Each scene shows the same named points in several views. A view is turned or mirrored, shifted and resized as a whole, has a little noise and may leave points out.

Scene 1
View 1
Nataz: -16	6	-18	-1	-36	-6	7	-19	-3	-23	6	9	5	-1	32	8	-9	-11	-3	-6
vemap: -14	-1	-29	5	-14	-10	19	-9	-10	-23	18	-2	3	9	29	-3	-9	17	7	-3
sesil: -21	26	1	-4	6	7	22	1	13	-4	4	22	-38	8	17	9	8	-17	0	-26
kobur: -10	29	2	-3	-30	5	-3	-28	13	-14	8	17	-10	-4	23	13	-2	-27	-6	-18
kifi: -13	8	-17	24	-13	-8	11	-7	-17	-56	10	9	-7	13	3	-17	-30	-19	-14	-15
mugo: -12	48	8	3	-1	27	8	2	0	-3	7	23	-22	-14	29	-2	-9	-19	9	-45
leve: -18	29	-6	1	-10	12	16	0	-2	-9	4	17	-15	-5	28	0	-6	-12	5	-31
susod: -12	46	5	1	-12	25	7	-2	-3	-6	2	24	-13	-18	33	0	-14	-22	7	-42
Fas: -24	6	-16	-14	-33	-3	17	-10	2	-5	-1	13	1	-7	44	18	2	-8	3	-11
gir: -12	26	-8	3	-31	10	1	-15	-5	-19	6	14	2	-12	33	1	-17	-15	1	-23
Led: -9	27	6	-1	-16	0	2	-31	26	-16	13	14	-30	10	12	15	10	-28	-11	-11
giba: -17	40	6	-7	-12	18	9	-9	9	-1	2	25	-24	-10	29	9	0	-26	1	-33
rol: -12	37	-6	15	16	17	18	8	-11	-19	17	11	-21	2	16	-15	-18	1	12	-38
bipor: -21	39	13	-3	-13	21	12	2	6	-10	-7	36	-32	-12	23	8	-7	-43	-7	-41
zeka: -13	46	14	-4	-25	19	-2	-18	12	-8	0	28	-21	-12	25	10	-5	-42	-6	-33
Linug: -13	21	-3	-3	-19	0	6	-22	13	-13	10	12	-16	4	21	11	3	-16	-4	-11
ziv: -26	11	-9	-1	-11	-3	23	3	1	-21	-3	22	-21	5	21	6	-4	-21	-5	-20
View 2
vemap: -3	-30	46	-11	-5	16	14	26	-26	-9	5	76	35	32	-29	-26	-11	-19	40	12
kifi: -25	-1	44	-18	18	-30	-2	20	-44	33	-9	27	21	11	-26	-15	-16	-14	72	24
susod: -17	-14	22	30	-1	8	25	15	44	33	-41	-8	-14	9	-46	-38	-39	-8	4	25
leve: -6	-16	26	21	2	14	25	23	6	20	-17	22	0	31	-30	-28	-22	-6	10	24
gir: -17	-18	32	0	-15	2	21	23	20	21	-20	27	14	7	-42	-47	-29	-8	31	9
mugo: -6	-14	22	41	13	16	27	15	33	29	-39	-2	-12	20	-40	-23	-35	-9	-2	34
kobur: 10	-6	21	18	-20	-3	26	42	13	21	-22	10	30	-8	-41	-44	-25	4	27	3
Linug: 17	-8	23	22	-14	4	27	41	-2	11	-14	24	33	7	-31	-34	-19	1	20	5
Led: 37	6	14	36	-13	-5	28	56	-7	20	-19	4	41	-11	-29	-29	-19	6	23	6
giba: 5	-7	14	35	-8	9	32	31	19	28	-28	0	0	15	-33	-38	-29	3	-1	17
Nataz: -7	-15	32	-16	-26	-3	25	31	-8	10	-4	48	31	11	-34	-50	-17	-4	40	-4
sesil: 25	-2	9	46	3	9	33	36	-16	20	-15	8	5	30	-14	-18	-13	8	-3	22
ziv: -3	-4	14	7	-15	-3	28	34	-23	21	-7	30	13	29	-15	-40	-7	12	16	7
bipor: -6	5	2	34	-2	-6	31	23	19	45	-36	-20	-16	19	-27	-40	-25	13	-2	19
rol: -11	-19	38	34	34	14	10	8	-7	21	-25	16	-3	35	-29	1	-27	-25	21	50
Fas: -5	-21	20	-2	-37	13	37	31	5	5	1	52	16	30	-27	-57	-14	9	9	-6
View 3
Linug: -7	-3	-7	24	28	2	-25	15	-15	7	0	12	0	44	-12	6	14	6	-12	-2
Led: 5	-5	-10	29	35	-9	-45	30	-11	3	2	7	-1	48	-8	13	30	7	-10	-10
giba: -19	19	-2	28	42	-5	-32	27	-9	-3	-7	21	10	14	-4	16	-4	13	-4	-5
leve: -29	14	-8	26	40	14	-23	3	-10	-1	-3	19	7	16	-11	2	-8	15	-18	2
mugo: -26	33	-11	27	48	5	-36	25	-11	-15	-11	27	2	-6	0	5	-17	14	-13	0
Fas: -28	-7	11	22	16	4	9	-7	-20	22	3	16	11	43	-21	9	-5	11	-8	0
ziv: -22	1	-1	25	44	19	-31	-4	2	6	8	5	27	33	-26	7	3	21	-22	-5
zeka: 2	21	1	29	32	-24	-43	33	-9	0	0	20	11	9	-7	26	-6	9	-6	-14
sesil: -32	4	-13	25	64	15	-36	19	-5	-5	-5	10	15	37	-10	5	15	23	-7	0
kifi: 14	1	-21	20	16	35	-47	-27	4	6	20	-1	13	20	-30	-13	11	8	-67	-6
bipor: -16	25	3	28	55	-12	-46	24	1	-5	-1	16	29	3	-13	24	-12	22	-9	-13
vemap: -21	-11	-14	19	9	39	1	-25	-18	12	4	12	-10	46	-20	-22	11	5	-37	11
susod: -20	31	-5	24	36	-1	-27	17	-13	-7	-9	27	5	-6	-5	9	-23	11	-15	-1
rol: -29	25	-28	26	49	39	-41	2	-5	-17	-9	20	0	-3	-6	-19	-3	16	-37	8
kobur: 8	3	-1	24	18	-12	-29	20	-15	10	4	14	1	34	-10	14	9	4	-12	-9
View 4
kobur: -2	-4	5	-6	-3	-11	-1	6	-13	0	-2	2	-13	14	-6	5	14	7	13	-4
sesil: 15	-6	22	-5	5	3	0	-6	-13	11	-18	7	-23	1	1	-1	3	11	13	-10
Nataz: -8	-14	-5	-3	-15	-11	4	8	-7	10	-11	7	-16	3	-6	15	15	-13	8	-26
Led: 7	-8	4	-7	7	-9	-2	3	-17	5	-3	12	-24	14	1	-4	16	10	19	-3
Fas: -7	-11	13	-3	-25	-12	-1	-2	-7	2	-12	2	-11	-1	-8	14	12	-8	11	-19
ziv: 4	-7	16	-8	-4	8	1	4	-11	16	-21	8	-16	5	-5	8	7	-1	7	-17
bipor: 6	8	31	-13	3	12	-5	4	-14	5	-15	-2	-4	15	-7	2	5	18	3	4
leve: 3	-2	17	1	0	-1	3	1	-11	5	-17	-6	-13	0	-8	9	0	8	2	-15
giba: 6	1	25	-4	0	-2	-2	0	-14	0	-10	-5	-9	7	-7	3	5	16	7	-1
kifi: -8	-4	-14	-5	16	10	12	27	-11	24	-18	6	-15	12	-7	14	9	-7	-8	-26
mugo: 6	8	26	2	11	0	2	2	-14	1	-15	-16	-7	2	-10	5	-4	21	-2	-3
rol: 8	3	14	8	21	5	11	8	-12	13	-25	-10	-19	-5	-9	8	-10	14	-8	-21
susod: 1	8	24	0	3	-1	2	3	-13	0	-13	-15	-5	4	-11	9	-1	18	-3	-3
zeka: 2	6	19	-9	2	-3	-5	5	-16	-1	-3	-3	-5	17	-7	1	11	17	8	7
vemap: -4	-15	-8	7	-6	-14	11	5	-8	12	-17	0	-26	-10	-7	16	4	-12	2	-37
gir: -9	1	5	0	-5	-9	2	10	-9	1	-7	-8	-7	8	-13	15	8	3	0	-12
View 5
Led: 10	-24	-2	-7	-12	-19	-8	-28	7	1	-5	0	25	-21	-21	-16	-24	-15	-12	45
Nataz: 0	-22	-11	10	35	-27	-5	-15	-15	-6	-17	19	29	-9	-16	38	-18	-28	0	41
susod: -10	-10	5	-13	-12	1	-7	-47	-60	-9	12	26	15	-7	7	19	-24	-18	-23	21
gir: -13	-15	-1	6	16	-14	0	-27	-38	-7	-6	22	27	-9	-10	31	-17	-29	-18	32
Linug: 7	-21	-5	0	4	-16	-7	-25	-4	-1	-6	14	22	-13	-13	6	-20	-19	-5	38
Fas: 5	-26	-31	-3	27	-22	-24	-25	-18	-5	-15	28	18	7	-2	37	-18	-24	4	31
mugo: -2	-6	16	-16	-21	8	-7	-46	-55	-11	19	24	11	-9	12	10	-25	-12	-22	19
kifi: 15	-16	39	8	24	-24	21	-1	-26	-28	-5	-15	52	-37	-8	48	-29	-28	-7	43
vemap: 21	-10	16	22	44	-12	0	-1	-3	-10	-12	22	22	-2	-3	50	-11	-18	23	25
giba: 2	-17	-7	-26	-17	-2	-20	-46	-45	-10	9	20	13	-4	11	12	-28	-12	-16	24
bipor: 0	-24	-7	-35	-26	-8	-18	-47	-51	-15	11	2	24	-19	7	8	-37	-17	-28	34
zeka: -14	-24	-10	-19	-18	-15	-11	-47	-39	-5	5	14	26	-19	-11	-6	-27	-24	-34	39
rol: 18	3	46	-5	-6	10	9	-25	-44	-22	19	13	17	-15	20	29	-25	-8	-1	15
sesil: 25	-20	4	-24	-16	-6	-22	-33	-14	-11	8	5	13	-9	12	6	-31	-4	4	27

In a view up to two points have been moved. Name them for each view, in the order of its rows, or write none.
view 1: none
view 2: susod, ziv
view 3: none
view 4: Nataz
view 5: giba
